Points on a hilly landscape, in no order, each with its height.
A ball rolls from a point to the lowest of its 6 nearest points, and stops where none of them is lower. Distance is the straight distance between rows; heights are no part of it.
k_830 h=24.8: [146  93  86 113 121  68 142 164 103 126 141]
k_328 h=50.7: [152  87 155 145 133 101 120 149 115  62 144]
k_169 h=43.0: [ 97 138 162 129 147 219 129 132 130 142  72]
k_209 h=16.5: [140 120  80 119 109  59 137 158 114 133 139]
k_374 h=32.1: [150 130 172 133 170 168 101  79 156 118 133]
k_953 h=41.2: [100 146  95 106 197 117 139 176  74 121 174]
k_600 h=10.5: [137  84  75 120 161 102 135 180 105 119 163]
k_869 h=31.0: [ 85 157 122 130 115 211 112 159 170 135  92]
k_330 h=39.2: [151  99 145 108 134  99 117 138  94 151 137]
k_68 h=26.1: [118 169 130 151 103 171 131 128 176 149 121]
k_917 h=21.2: [128 147 103  98 114  75 137 132 110 167 123]
k_140 h=14.1: [128 189 113 142 108  98 136 138 159 140 118]
k_509 h=38.9: [141 113 163 160 134 140 115 110 149  93 172]
k_729 h=45.1: [118 130 161 122 136 189 153 115 100 146  71]
k_48 h=33.8: [147 139 164 128 120 145 128 123 114 157 116]
k_722 h=20.7: [ 90 149  76  93 114  66 142 124  91 159 127]
k_429 h=3.6: [ 98 145  88 147 107 183 112 128 188 147 108]
k_156 h=17.1: [150 101 159 103 156 118 118 100  98 144 131]
k_843 h=14.8: [147 135 168 126 152 162 122  98 113 152 115]
k_702 h=38.0: [100 111 139 114 150 148 126 107  88 170 125]
k_579 h=8.8: [103 145 111 166  81 107 133 125 178 103 156]
k_635 h=15.8: [117 123 127 173  88 147 129 121 186 108 172]
k_832 h=30.4: [136 140 169 115 164 193 103  74 129 130  94]
k_240 h=22.1: [149 126 161 143 100 102 141 153 128  87 164]
k_157 h=42.3: [116 105 163  90 162 178 141  73  87 148  78]
k_45 h=4.6: [134 150 123 159  88  82 149 148 138  70 147]
k_992 h=46.3: [159 103 163 122 143 112 111 120 123 113 136]
k_731 h=35.6: [113  68 122 160 123 189  94  98 197 131 127]
k_351 h=10.1: [143 155 103 126 102  41 143 155 129  89 122]
k_76 h=48.4: [166 106 177 136 154 136 100  91 143  63 164]
k_32 h=34.4: [132 131 155 165 130 169 117 124 174 149 137]
k_455 h=27.7: [168 103 122 124  90  66 143 164 105  86 137]
k_745 h=6.9: [132 164 123 161  90  74 141 132 161  81 149]
k_106 h=35.4: [137 115 139 117 171 184  90  61 189 110 147]
k_681 h=37.6: [124 164 143 126 107 169 146 135 110 161  86]
k_693 h=23.7: [ 94 149  98 104 112 128 163 119  95 170  99]
k_508 h=21.3: [ 90 174  83 106 114  65 127 114 116 157  86]
k_175 h=24.7: [117  89  92 151  71 165 112 114 201 137 123]
k_377 h=39.1: [119 138 150 148 150 209 114 121 162 151 122]
k_93 h=28.5: [101 191 114 130 114 170 136 143 156 137  67]
k_834 h=20.8: [ 97 154  72 107 130  29 123 123 106 149 112]
k_109 h=29.2: [145 151 147 134 115 127 134 152 136 147 133]
k_132 h=66.5: [164  63 114 126 144  91 125 150  74  80 137]
k_866 h=38.8: [105 127  81 106 161 113 141 169  77 144 173]
k_70 h=37.4: [161 130 188 128 158 144 112  99 144 101 140]
k_814 h=54.2: [169  65  92 131 118  94 153 162  72  75 134]
k_695 h=33.7: [106 107 126 101 161 115 137 131  86 163 155]
k_659 h=26.4: [121 130 129 103 123 106 137 134  97 171 129]

For each start below, name the point where the ball stops.
k_695 | k_843
k_992 | k_843
k_328 | k_45
k_508 | k_45

Call two points neighbours if one is among the 6 nearest of the other. Go from one point of each pair to the other, from neighbour to neighbour, staying as low as possible. Name the highest point that can't be avoided.
k_45, k_843 | k_695
k_45, k_429 | k_175
k_45, k_600 | k_209
